The views of a scene show one set of named points, each view turned or mirrored, shifted and resized as a whole, with a little noise and some points left out.

Scene 1
View 1
nuse: [ 11  -1 -14  15  -9  -9  14  -4   3  -4  -9 -15  -3  10 -12   5  -3   0
   8  -4]
gete: [ 1  0 -2  2 -7 -8 -3  0 -1 -6 -6  0 -1  1 -2 -2  1 -2  7  1]
veloz: [ -4  -2   9  -9  -3  -5 -15   0  -3  -6   0   7   6  -8   2  -5   3  -3
   8  12]
livi: [ -3   1  -6   5 -10 -18  -8   4 -16  -9  -9   6  -4   0   6 -11  -4 -11
  15  -3]
kaz: [ 1  2 -3  2 -8 -5 -1  0  7 -4 -3 -1 -3  3 -4 -1  3  3  0 -2]
Loz: [ 2  2 -4  4 -8 -7  0  0  4 -5 -5 -2 -4  4 -3 -1  2  2  1 -3]
sefus: [  4   0 -10   9 -10 -12   3  -1  -5  -7  -9  -4  -4   6  -4  -2  -2  -4
  10  -5]
Vuda: [  5   6  -7   4 -11   0   9  -1  23  -2  -2  -6  -9  11 -10   5   8  14
 -16 -13]
lagiz: [ -4   5   0  -4 -10  -5  -6   3   9  -6  -1   6  -6   1   1  -4   7   5
  -7  -6]
luba: [  6  -3  -7   9  -6 -12   1  -2  -8  -6  -9  -6   1   3  -5  -1  -4  -7
  16   4]
runo: [-3  4  0 -3 -9 -6 -6  3  6 -5 -2  5 -6  1  1 -5  5  4 -4 -5]
dabi: [  1  -2  -7   7  -8 -15  -3   1 -11  -7  -9   0  -1   2   0  -6  -4  -9
  16   1]
View 2
dabi: [-10   6   8   6   8  -3   8   0   9  -3 -11  -2   8  -5   8  -1   0  -6
   6   3]
Vuda: [  2 -26  -5 -12 -13  21  -9   9  -2 -12  -6 -11 -16  -7  -9  15   1   9
   2 -15]
veloz: [ -5  14   6   2   9  -6  -4 -20  13  -2  -8  12  -1  17   7  -4   2   8
   4  -3]
lagiz: [ -5  -5   0  -3  -6  12  -6  -3   7  -3  -7   5  -6   5   0   3  11   3
   0 -14]
sefus: [ -9  -2   5   3   5   1   9   6   6  -6 -10  -9   6 -11   4   4  -5  -5
   6   4]
luba: [ -8   4   7   4  12  -8  10   1   7  -7 -11  -8   7  -8   5   3 -11  -2
  10  10]
nuse: [ -3 -12   3  -1   6   1   7  12   0 -14  -9 -22   1 -19  -2  12 -16  -1
  10   9]
livi: [-15  13   9  11   8  -4  13   1  11   1 -12   4  14  -5  12  -6   7 -13
   5   3]
Loz: [-5 -4  1 -2  0  6  0  1  4 -6 -8 -3 -2 -3  1  4  0  1  4 -4]
kaz: [-4 -6  2 -3 -1  6 -2 -2  5 -7 -8 -3 -4 -1  0  5  1  4  4 -5]
View 3
livi: [ 11   0   0  22  12 -10   1  10  19  -2   0  46  -4  18  -5 -18  17 -12
  -9  21]
kaz: [  4  14  -6   3   1   0  -8   4  13  12  -2   4  -4  -2  -6  -4  12  14
  -3 -10]
sefus: [  4  14 -10  23   7  -5  -9   8  17   2   7  14   1  17 -13 -13  15   1
  -7  -3]
luba: [  6   6  -8  33  -1  -8 -18   4  22   5  12  24  -2  13  -8 -11  24   0
 -12  -3]
gete: [ 7  5 -4 12  2 -5 -9  4 17  8 -1 21 -6  1 -2 -7 17  5 -5  2]
runo: [  6  11   1 -11   9   1   5   7  10   9 -12  13  -8  -7  -2  -6   6  11
   2   6]
Loz: [ 4 13 -6  5  5 -1 -5  6 13  8 -2  9 -4  2 -7 -7 11 10 -2 -3]
nuse: [ -1  24 -20  30  -1  -1 -20   8  15   5  15  -7   4  18 -23 -10  17   9
  -7 -23]
veloz: [ 11 -12   8   0  -5  -7  -7  -3  22  16 -10  40 -17 -19  18  -1  21   7
  -9  15]
lagiz: [  6  13   1 -18   9   2   6   8   8  10 -15  10  -8 -10   0  -5   4  13
   3   4]
View 4
lagiz: [  4  -3  -7 -11  -8  18   8  -2  -8   6   7   0 -11   0  18   8   6  16
   4  -1]
livi: [ -3   3  23  -9 -19   8  -8  29  -8   9  -5   1   1  -7 -29   0   7 -41
  -6 -22]
nuse: [  9  -1  -1 -13 -28   2  20   1   1 -19  16   1  12 -40  24 -16 -31 -40
 -17   1]
dabi: [  2   2  18  -9 -20   5   2  20  -4   6  -2   2   2 -14 -12  -4  -1 -39
  -9 -17]
Loz: [  5  -2   0 -11 -15   9  12   2  -4  -1   5  -1  -3 -14  17  -1  -5  -9
  -5  -2]
sefus: [  5   0   6 -11 -25   5  10  11  -3  -8   8   0   7 -25   3  -9 -16 -38
 -12  -7]
Vuda: [ 12  -6 -31 -16 -16  18  26 -18  -2 -19  27  -1  -1 -21  48  -2 -21  20
  -2  18]
gete: [  4   0  12  -9 -13   5  10   5  -4   8  -3   0  -3 -13   9  -2   1 -19
  -7  -9]
luba: [  5   3  21  -9 -20  -1  10  12  -1   2  -5   0   4 -25   3 -11  -9 -45
 -15 -14]
runo: [  4  -2  -4 -11  -8  16   8   0  -9   7   5   0 -10  -1  14   6   6   9
   3  -3]
kaz: [  7  -2   0 -10 -12  10  14  -2  -4   2   5  -1  -6 -13  21   0  -3  -4
  -4  -1]
View 5
lagiz: [-18   6  11  -9  14  11  -3  10   0  -2   2  -4   1  -1   1   2  23  -5
  -6   7]
Vuda: [-22  12  27  -3  12  22  -8  29  24 -17 -17  -2  -3   5 -11  18  37  -5
  20  -4]
dabi: [ -8   0 -24 -21 -10  -4   7  -9   1 -12   6  -5  -1  -9   1  -3 -12   6
  15   5]
runo: [-16   5   6 -11  11   8  -1   8  -1  -3   3  -4   2  -2   1   1  18  -4
  -4   7]
luba: [ -5   4 -22 -21 -14  -3   8  -9   7 -23   0   2   3  -1   0  -1  -6  12
  27   3]
gete: [-10   4 -10 -16  -1   0   3  -2   1 -13   1   1   4   0   3  -2   7   6
  10   7]
veloz: [ -6   3 -11 -19  10  -6   4 -17 -20  -6  12  11  18  10  19 -16  18  11
 -16  20]
sefus: [-11   3 -13 -17 -10   2   4   1  11 -17  -1  -6  -4  -7  -5   5  -5   5
  24   0]

In a view up to two points have been moved. Name them for each view, in the order of its rows, or write none.
view 1 -> none
view 2 -> dabi
view 3 -> kaz
view 4 -> livi, sefus
view 5 -> veloz

Scene 2
View 1
Dumi: [-1 -2 -2 11  3 -3 -6 -4 -1 10 -6 -5 -7  4 -1 -9 -3  0 -3  8]
donem: [  3   2  -3   9   5 -13 -13   2 -14   6  -3  -9  -1   6   5 -11  -5   1
  -9  12]
tofub: [  1   5   4  -2   7 -17 -15   5 -25   3  -4 -11   0   6   7  -7  -4   7
  -4  14]
nudog: [ -7  -9  -7  14   5  10   2  -8  13  20  -9   1  -9  -5  -5 -11  -4  -9
 -10   5]
fuvok: [  9   2 -12  23   3 -16 -15   3  -9   4   0  -8  -2  11   5 -16  -7  -4
 -15  10]
Betok: [-5 -5 -3  9  5  2 -3 -5  3 15 -7 -3 -7 -2 -2 -9 -4 -4 -7  8]
ligo: [ -6  -4  -5   8   8   1  -6  -2  -2  16  -5  -3  -4  -5   2 -10  -6  -8
 -15   9]
moti: [ -9  -5   5   1   5   6   1  -8   5  16 -10  -1  -9  -3  -5  -4   0   2
   4   6]
Zuv: [  7   2  -1  14   1 -12 -10  -2  -6   1  -5  -8  -5  16  -1 -10  -1   7
   6   7]
nizim: [  4  -5 -13  28   1  -2  -5  -5   9  11  -4  -3  -7   8  -3 -16  -5  -8
 -11   5]
Vug: [  2   0  -1  11   2  -7  -8  -3  -5   7  -6  -6  -5   9   0 -10  -1   3
   0   8]
benib: [  3  -2  -6  16   3  -6  -8  -3  -1   9  -5  -5  -4   7   0 -11  -3  -2
  -6   8]
lel: [  1  -2  -5  14   3  -7  -8  -2  -4   9  -5  -6  -4   5   1 -11  -4  -2
  -7   9]
Vatus: [ -5   2  11 -10   7  -8  -8  -1 -18   7  -9  -7  -5   2   3  -2  -1  10
   5  12]
View 2
ligo: [ -3   6   1  -4   4  11   0   1  -4  -6  -4  -4  -6  -7   2   0 -15  -5
   6   4]
Zuv: [-18   0   2  12  13  -4  -6   8  -9  -8  -3  -6  -1   1 -10   3   5   4
  12  -3]
fuvok: [-17   5  -6   4  19   4   8   4  -1 -16  -4   0  -7  -2  -5  -1  -9   4
  10  -9]
lel: [-11   4   0   4  10   4  -1   4  -5  -9  -4  -4  -5  -3  -4   2  -7   0
   9  -1]
benib: [-10   4   1   3  11   2  -2   4  -5  -9  -3  -2  -5  -2  -2   2  -6   0
  11  -2]
Vatus: [-10   0   4  13  -1   6  -7   8 -14   4  -5 -19   8  -9 -15   3   0  -1
  -2  10]
nudog: [  4   5   7  -9   3   6  -9  -2  -3  -6  -2   2 -12  -2  13   3 -14  -7
  14   4]
Betok: [ -2   4   4  -2   4   6  -6   2  -6  -5  -4  -4  -7  -5   4   2 -10  -5
   9   5]
Vug: [-13   2   3   8  10   1  -5   6  -8  -7  -3  -5  -2  -2  -6   3  -2   1
  10   0]
moti: [  1   1  10   0  -2   2 -16   3 -12   2  -2  -8  -3  -4   4   5  -4  -7
   9  11]
Dumi: [-8  3  3  3  7  3 -5  3 -7 -6 -3 -5 -5 -3 -1  2 -6 -1  9  2]
donem: [-16   5  -5   9  11   6   5   6  -5  -9  -5  -9   0  -6 -11   0  -6   3
   3  -2]
View 3
nizim: [ 6 -3 -7 -3  1  1  4 -3  3 -4  7  6 12  7 15 -5 10 -4 10  4]
Dumi: [ 6  0 -5  0 -7  0 -6 -3 -2 -4  2  2  5  6  7 -3  0 -6  5 -1]
nudog: [  7  -1 -10   1  -3  -3   7  -8 -12  -8   6   9   8   9   7  -2   6 -14
  12  -4]
ligo: [  2  -4  -7   2  -6  -2  -3 -12  -6  -6   9   2   8   5   6   0  -3  -8
   9  -4]
benib: [ 5 -1 -4 -1 -4  1 -6 -2  2 -3  4  1  7  5 10 -3  2 -3  6  2]
donem: [  1  -3  -1   0  -7   2 -14  -5   7  -1   7  -6   8   2   9  -1  -6   1
   3   2]
lel: [ 5 -2 -4 -1 -5  0 -7 -4  2 -2  4  0  7  5  9 -3 -1 -3  5  1]
Vug: [  6   1  -2  -1  -6   1 -10   1   2  -2   0   0   4   5   7  -4   0  -3
   2   2]
moti: [  8   5  -8   2 -10  -2  -5  -2 -14  -7  -3   7   0   8  -1  -2  -1 -14
   4  -6]
tofub: [  0  -2   2   2 -13   1 -24  -5   7   0   2 -10   3   1   3  -1 -16   2
  -2   0]
Betok: [  7   1  -8   1  -6  -2  -2  -5  -9  -6   2   6   5   7   4  -2   2 -11
   7  -3]
Vatus: [  4   3   0   3 -15   0 -21  -2  -4  -3  -4  -5  -3   3  -3  -1 -15  -5
  -3  -5]
fuvok: [ 1 -7 -2 -2 -2  3 -9 -5 13  0 10 -5 13  3 16 -3  0  4  6  6]
Zuv: [  7   3   0  -2  -6   3 -15   7   7   0  -3  -2   3   4   9  -6   1   0
   0   5]
View 4
benib: [  8   8   9  -5   3   8   5  -6   6  -1   3   7  -3 -10 -12  -7   9   1
   8  -6]
moti: [ -4   8  12 -23  -2  24  -5 -15 -19  12  -9   4  -6  -9  -3  -4   0  16
   4 -11]
donem: [ 10  13   1   5   8   3   4 -14  17  -2   0   7  -4  -1 -20  -8   5  -2
  -4 -18]
Zuv: [ 15   2  -6  -7   9  11   4 -13  13   2   6  18  -1 -24 -18  -3   6   8
  -2 -13]
nudog: [ -6  11  28 -18  -9  17   1  -1 -16   3  -4  -4  -4  -4   1  -9  10   4
  22   3]
ligo: [  0  16  18  -4  -1   7   3  -7   1  -1  -4  -3  -6   5 -10 -10   9  -2
  10  -8]
nizim: [  6   6  20  -9  -3   7  10   4   6  -5   9   5   0 -15  -6 -10  17  -4
  23   7]
tofub: [ 11  15 -10   6  14   5  -1 -24  18   3  -5  10  -7   1 -27  -5  -2   4
 -17 -30]
Dumi: [  4   9  10  -9   2  12   2 -11   0   4  -1   6  -4  -9 -11  -6   6   6
   6  -9]
lel: [  6  10   9  -5   3   8   4  -9   7   0   2   6  -3  -8 -12  -7   8   0
   6  -9]

In a view up to two points have been moved. Name them for each view, in the order of its rows, or write none.
view 1 -> none
view 2 -> fuvok
view 3 -> Betok
view 4 -> ligo
